Each row is a point on a landscape with many peaks, with its height.
A climber steps from a point to the highest of its 6 nearest points, and stops where none of them is higher. Distance is the straight distance between rows; heights are no part of it.
dagam: [99 119 116 85 91 108 96 118 114 97 112 94 97 109 83 83 125 90 97 110 127 118 104 95 109 114 89 102 111 78]  (h 423)
koton: [109 67 75 106 99 88 86 85 95 96 103 117 100 97 102 95 90 102 98 70 86 73 119 109 90 82 117 105 95 96]  (h 411)
naku: [90 104 97 84 91 107 88 121 126 101 106 87 76 105 85 108 102 102 118 102 96 94 116 116 99 108 92 108 111 103]  (h 120)
lilup: [91 71 98 115 112 86 131 56 64 84 93 127 104 80 128 117 101 133 84 99 92 98 84 70 117 56 113 64 49 96]  (h 800)
rem: [81 119 125 106 87 113 109 115 79 108 88 109 117 86 106 88 114 95 98 131 113 122 68 85 92 99 98 92 87 85]  (h 480)
Durem: [94 66 79 133 106 91 114 66 105 84 95 121 90 86 140 112 94 134 107 82 81 93 115 95 98 70 114 73 54 94]  (h 278)
Nitiv: [91 101 82 87 95 100 82 114 134 104 111 81 86 109 86 119 82 99 116 84 78 85 124 131 94 109 98 113 118 122]  (h 433)
lib: [132 131 99 60 101 85 71 105 135 101 130 75 96 125 91 100 74 61 128 99 120 95 126 118 106 154 66 135 180 122]  (h 187)
Zuk: [128 53 61 99 122 97 81 75 118 104 105 118 81 110 119 107 87 122 111 65 65 71 132 118 85 88 108 94 108 106]  (h 272)
Dozit: [128 129 98 60 101 93 76 109 117 102 126 78 98 129 84 97 83 70 117 100 123 95 123 113 107 145 70 137 176 119]  (h 334)
muv: [102 78 80 88 104 86 78 92 108 98 116 109 89 101 94 102 99 97 109 74 74 76 114 119 88 90 111 113 100 108]  (h 239)
pilaf: [116 95 64 84 102 93 71 92 139 98 111 96 106 109 92 120 56 96 108 71 56 76 136 142 97 106 101 104 135 132]  (h 172)
Nif: [119 70 69 89 115 91 76 78 115 100 111 119 83 107 108 105 88 103 107 67 68 70 126 119 86 91 111 100 106 105]  (h 307)
liri: [92 116 137 124 109 95 127 110 50 92 72 106 101 76 93 102 124 107 67 138 87 113 63 76 114 85 101 81 53 94]  (h 805)
gog: [103 128 108 79 96 112 88 119 108 112 98 73 107 128 77 84 104 78 100 91 134 106 111 106 109 143 95 129 152 100]  (h 335)
Vin: [82 83 99 116 86 98 106 107 81 96 82 106 107 83 94 94 104 97 110 107 96 100 87 100 89 87 113 112 85 102]  (h 844)
loke: [91 105 113 87 82 112 99 121 98 96 100 110 109 89 91 90 117 101 103 123 118 112 90 92 92 94 93 96 100 91]  (h 661)
Tipu: [88 116 127 121 101 101 118 111 63 101 78 105 101 83 105 93 118 98 90 140 90 117 64 81 105 98 99 90 65 83]  (h 80)
Sizug: [98 70 78 129 100 92 106 73 103 91 87 120 96 89 127 102 85 117 101 71 89 86 120 100 98 79 118 81 73 86]  (h 238)
duzel: [84 100 113 127 99 94 119 103 72 93 72 104 99 81 100 94 112 96 103 126 85 113 71 90 103 92 110 102 68 93]  (h 441)
Big: [108 138 140 104 95 110 123 126 92 92 99 81 123 94 88 75 135 75 79 116 156 126 74 76 91 116 100 107 94 103]  (h 107)
kul: [92 84 101 120 117 77 133 62 67 84 92 123 104 80 110 107 108 115 79 98 93 103 77 73 122 63 114 76 54 96]  (h 863)
guke: [105 133 134 100 95 108 116 122 98 94 106 86 126 98 88 76 135 79 80 115 151 127 78 80 96 113 100 104 96 97]  (h 141)
Dudi: [139 115 87 65 98 93 65 106 138 108 128 79 86 130 105 110 63 73 129 105 113 93 131 116 99 140 58 124 172 118]  (h 371)
tib: [108 129 124 94 97 106 105 122 109 97 110 80 107 111 78 74 137 79 90 106 138 125 97 91 108 127 95 116 110 85]  (h 333)
tet: [96 125 110 85 94 113 90 115 120 109 103 82 96 122 82 86 109 85 102 96 126 111 114 102 113 129 91 111 131 80]  (h 356)
seva: [85 94 107 134 106 82 123 92 72 86 77 104 95 82 100 97 113 96 97 113 84 111 74 91 111 87 115 102 59 95]  (h 520)
dize: [103 85 77 84 109 87 74 87 119 103 117 108 86 104 98 108 90 96 109 69 67 75 120 127 90 95 112 109 106 111]  (h 288)
Sab: [97 99 77 87 99 94 75 99 135 102 113 88 94 107 90 117 71 97 112 72 64 78 127 138 94 105 106 109 121 126]  (h 316)
rovu: [103 116 97 81 90 116 83 117 118 114 100 78 96 127 84 100 82 93 106 95 123 97 125 109 106 130 81 111 150 95]  (h 501)
mufut: [109 102 77 87 87 109 79 124 129 109 109 72 93 117 84 120 66 104 113 96 90 86 129 126 97 115 80 113 140 124]  (h 610)
bivib: [93 114 120 88 85 112 101 118 99 98 104 106 116 95 90 85 121 95 93 121 128 120 86 87 95 98 92 94 102 88]  (h 552)
Sedit: [76 70 112 121 114 101 137 49 47 108 72 122 105 78 132 123 100 153 84 96 83 99 68 68 121 56 120 60 39 91]  (h 621)
luguz: [100 72 79 111 93 86 92 89 91 97 98 115 105 92 98 95 92 99 100 76 89 79 108 106 89 83 119 109 91 98]  (h 553)
Mig: [95 110 109 81 87 110 93 122 114 96 110 100 90 101 84 91 119 99 107 114 116 111 107 99 103 105 87 98 107 85]  (h 521)
kepuf: [115 96 65 89 92 95 73 107 137 101 119 81 106 113 83 120 57 100 108 83 62 82 133 140 100 110 92 113 137 134]  (h 300)
Nirip: [114 49 64 126 106 102 93 79 115 95 94 117 98 99 124 104 85 139 104 63 80 76 131 109 88 75 111 84 87 100]  (h 223)
detu: [93 114 107 83 90 113 89 120 124 104 105 88 82 113 86 98 108 96 110 105 112 105 119 107 106 116 86 102 117 83]  (h 298)
vug: [121 83 64 82 115 95 73 75 143 99 101 110 98 109 102 119 58 98 114 62 55 76 140 141 91 102 105 95 134 129]  (h 108)
siv: [116 62 68 102 106 92 81 81 103 100 106 121 92 101 107 99 88 108 99 68 79 71 123 111 85 85 114 99 99 98]  (h 367)
gepi: [132 98 68 82 93 103 71 119 131 112 124 70 90 124 93 118 59 98 120 108 91 89 130 122 96 124 66 121 156 126]  (h 522)
pufe: [94 75 84 127 107 85 118 63 97 81 96 124 90 85 133 106 95 119 100 86 85 96 109 88 107 72 115 75 55 87]  (h 431)
nire: [83 109 119 110 88 111 110 116 77 106 79 109 109 84 107 91 112 98 105 131 104 118 70 88 93 96 103 95 85 87]  (h 527)
taf: [93 102 104 81 87 107 92 124 116 96 110 98 82 98 85 100 113 102 113 112 105 101 110 105 98 102 89 102 105 95]  (h 456)
vomet: [96 119 112 84 91 110 93 117 120 101 110 91 92 112 83 87 117 91 103 106 121 113 112 100 110 118 87 102 116 78]  (h 422)
savu: [104 131 115 87 99 112 93 122 107 112 94 71 105 119 77 80 120 74 101 94 136 116 106 103 105 149 100 132 139 95]  (h 286)
Zazed: [110 128 128 95 96 106 109 123 104 92 110 85 116 104 82 75 138 80 83 112 143 125 89 85 102 119 95 110 103 90]  (h 268)
pizus: [125 45 53 101 130 102 81 67 132 105 107 112 82 118 123 111 82 133 122 61 55 76 134 127 89 88 103 96 115 117]  (h 171)
Pif: [96 65 90 119 109 86 126 59 79 79 97 125 96 81 136 117 100 138 96 99 87 96 96 77 110 59 107 66 46 96]  (h 380)
sot: [98 120 104 83 91 116 86 116 120 112 101 81 95 125 85 95 95 88 105 95 125 104 121 106 110 130 87 109 140 86]  (h 399)
vakel: [91 128 143 121 104 103 123 117 48 102 85 103 108 81 99 96 123 105 65 144 95 115 59 71 114 92 97 79 56 82]  (h 509)
mebob: [121 100 75 85 90 109 78 123 127 110 114 71 92 123 87 117 62 103 113 103 97 87 132 122 96 121 69 115 152 122]  (h 758)
zab: [128 110 85 70 94 107 72 114 120 111 119 76 91 131 91 107 68 88 113 105 114 90 131 112 101 132 65 121 164 111]  (h 554)
momi: [116 106 84 81 88 116 78 120 122 112 110 75 91 125 87 112 67 98 110 101 109 90 130 113 101 124 72 112 153 110]  (h 640)
Nena: [96 155 159 109 110 110 141 118 56 110 92 81 100 94 109 89 139 76 74 133 158 124 43 60 97 122 102 107 68 97]  (h 250)
mogu: [93 82 91 125 109 78 123 62 85 81 95 122 94 85 122 103 100 110 93 92 90 99 96 82 115 72 115 79 56 85]  (h 831)
rotab: [89 93 96 84 90 101 88 121 117 96 110 95 78 98 83 106 111 103 118 105 95 94 112 113 93 97 95 112 102 106]  (h 226)
zuri: [91 125 129 97 88 113 110 116 93 103 104 102 127 95 96 82 123 90 88 120 137 126 74 82 94 102 96 95 97 88]  (h 321)
leno: [81 132 136 110 99 110 119 111 72 116 99 98 121 95 113 85 122 90 86 135 121 128 55 75 101 105 99 94 79 81]  (h 325)
sil: [84 85 91 132 100 80 116 77 85 90 85 110 101 85 108 95 97 94 99 87 89 98 92 96 106 84 122 100 68 89]  (h 674)
fomos: [87 81 95 107 86 95 99 110 85 94 92 108 104 85 89 96 105 100 109 101 97 94 92 104 85 83 111 116 90 107]  (h 763)
Gime: [125 93 58 85 95 90 67 99 142 98 120 87 110 109 84 118 50 96 110 82 53 82 136 144 100 112 92 111 144 135]  (h 206)
Luroz: [106 64 72 126 100 96 97 78 104 95 91 121 99 94 121 100 83 120 101 67 89 79 124 103 90 79 119 84 83 90]  (h 280)
gab: [80 87 120 121 123 86 139 62 54 101 76 121 111 78 106 113 114 122 66 93 98 108 53 67 123 58 125 72 52 104]  (h 472)
Kavap: [112 84 69 81 115 92 73 78 138 101 106 109 92 108 105 117 70 97 114 64 57 76 133 137 90 102 109 99 125 123]  (h 192)
vekif: [94 149 151 108 107 111 135 119 72 107 94 81 113 93 108 87 134 73 78 126 156 128 49 67 93 120 103 105 77 102]  (h 258)
Zumu: [89 118 125 95 85 111 104 118 94 101 103 106 121 93 96 83 117 95 94 124 128 122 80 85 94 98 96 92 98 88]  (h 496)
led: [93 115 100 84 90 118 85 120 127 109 100 82 84 118 86 103 92 97 112 99 114 101 123 111 106 121 85 105 131 89]  (h 277)
Malil: [118 124 100 68 97 106 81 115 107 108 114 77 106 131 78 92 88 79 104 95 130 96 119 108 108 141 79 133 170 111]  (h 252)
lis: [85 91 100 133 107 78 125 82 79 84 81 107 98 84 102 95 108 94 95 103 86 107 79 91 113 83 116 101 61 92]  (h 569)
Kura: [84 66 104 118 112 99 134 53 55 95 81 125 107 79 132 123 98 149 86 99 87 95 77 68 115 54 115 61 44 96]  (h 754)
dip: [83 127 130 103 89 113 111 113 86 108 100 104 125 93 105 85 118 91 90 126 130 128 64 80 94 102 97 92 91 85]  (h 293)
Gok: [128 57 52 88 128 99 82 65 151 98 97 112 96 116 118 124 59 116 128 62 55 79 144 139 90 93 100 93 141 138]  (h 22)
Retu: [87 137 145 117 106 105 126 117 48 116 100 96 113 93 104 90 129 98 62 143 110 122 49 68 114 103 97 89 59 78]  (h 412)
daza: [89 91 106 93 81 107 98 122 90 94 95 109 102 86 90 96 112 102 109 118 106 103 92 99 86 88 99 103 95 100]  (h 726)
vute: [82 123 129 113 95 108 115 111 70 110 86 105 109 88 110 89 116 96 93 137 101 123 63 81 99 102 99 89 75 79]  (h 253)
tuf: [87 78 105 116 115 85 134 57 61 89 88 127 108 81 119 113 104 127 76 97 96 102 74 67 122 56 116 65 52 99]  (h 237)
vapa: [88 142 144 113 108 109 130 112 65 118 105 89 114 97 112 87 130 87 77 135 135 129 45 70 102 110 101 98 70 87]  (h 378)
dag: [83 130 134 114 99 108 118 110 65 113 93 103 110 91 111 88 121 95 85 140 105 125 57 75 103 104 98 89 70 76]  (h 326)
Zefan: [97 142 146 106 99 111 128 120 85 98 97 84 123 93 99 82 132 76 79 120 157 129 62 74 91 115 102 104 88 103]  (h 166)
zime: [85 81 91 124 92 86 107 91 85 95 85 108 107 87 100 94 95 94 104 87 93 92 92 103 95 85 122 111 81 98]  (h 738)
futud: [89 93 86 86 96 93 84 110 119 99 115 94 81 102 86 110 103 100 116 89 80 84 112 122 92 98 103 116 103 114]  (h 264)
telu: [125 64 63 88 125 99 78 70 128 105 105 117 80 113 118 111 83 111 117 63 59 74 134 125 85 94 109 95 117 113]  (h 225)
Semu: [92 99 119 129 115 83 133 93 61 82 73 108 98 77 92 102 120 104 78 121 87 110 66 81 115 76 111 90 53 104]  (h 500)
dilek: [126 48 60 111 112 101 87 81 113 100 101 118 90 107 117 103 85 132 105 65 73 72 132 112 87 82 108 90 98 102]  (h 287)
paz: [95 94 78 84 106 90 76 92 128 101 116 99 87 106 94 114 86 94 113 71 67 77 122 132 92 100 108 111 112 121]  (h 331)
tilod: [84 103 113 103 83 111 105 117 85 100 83 110 111 83 98 92 111 100 106 127 108 114 80 92 89 93 100 98 90 94]  (h 669)

For each start below, name the point where the climber stops.
leno -> Vin
futud -> mebob
Kavap -> mebob
vekif -> liri
sot -> mebob
Luroz -> Vin
Zefan -> liri

Two climbers start at each pair of points below. Name the first point that both come to, or write -.
Nena, Mig -> -
dilek, vug -> -
Sab, pilaf -> Nitiv
dize, led -> mebob
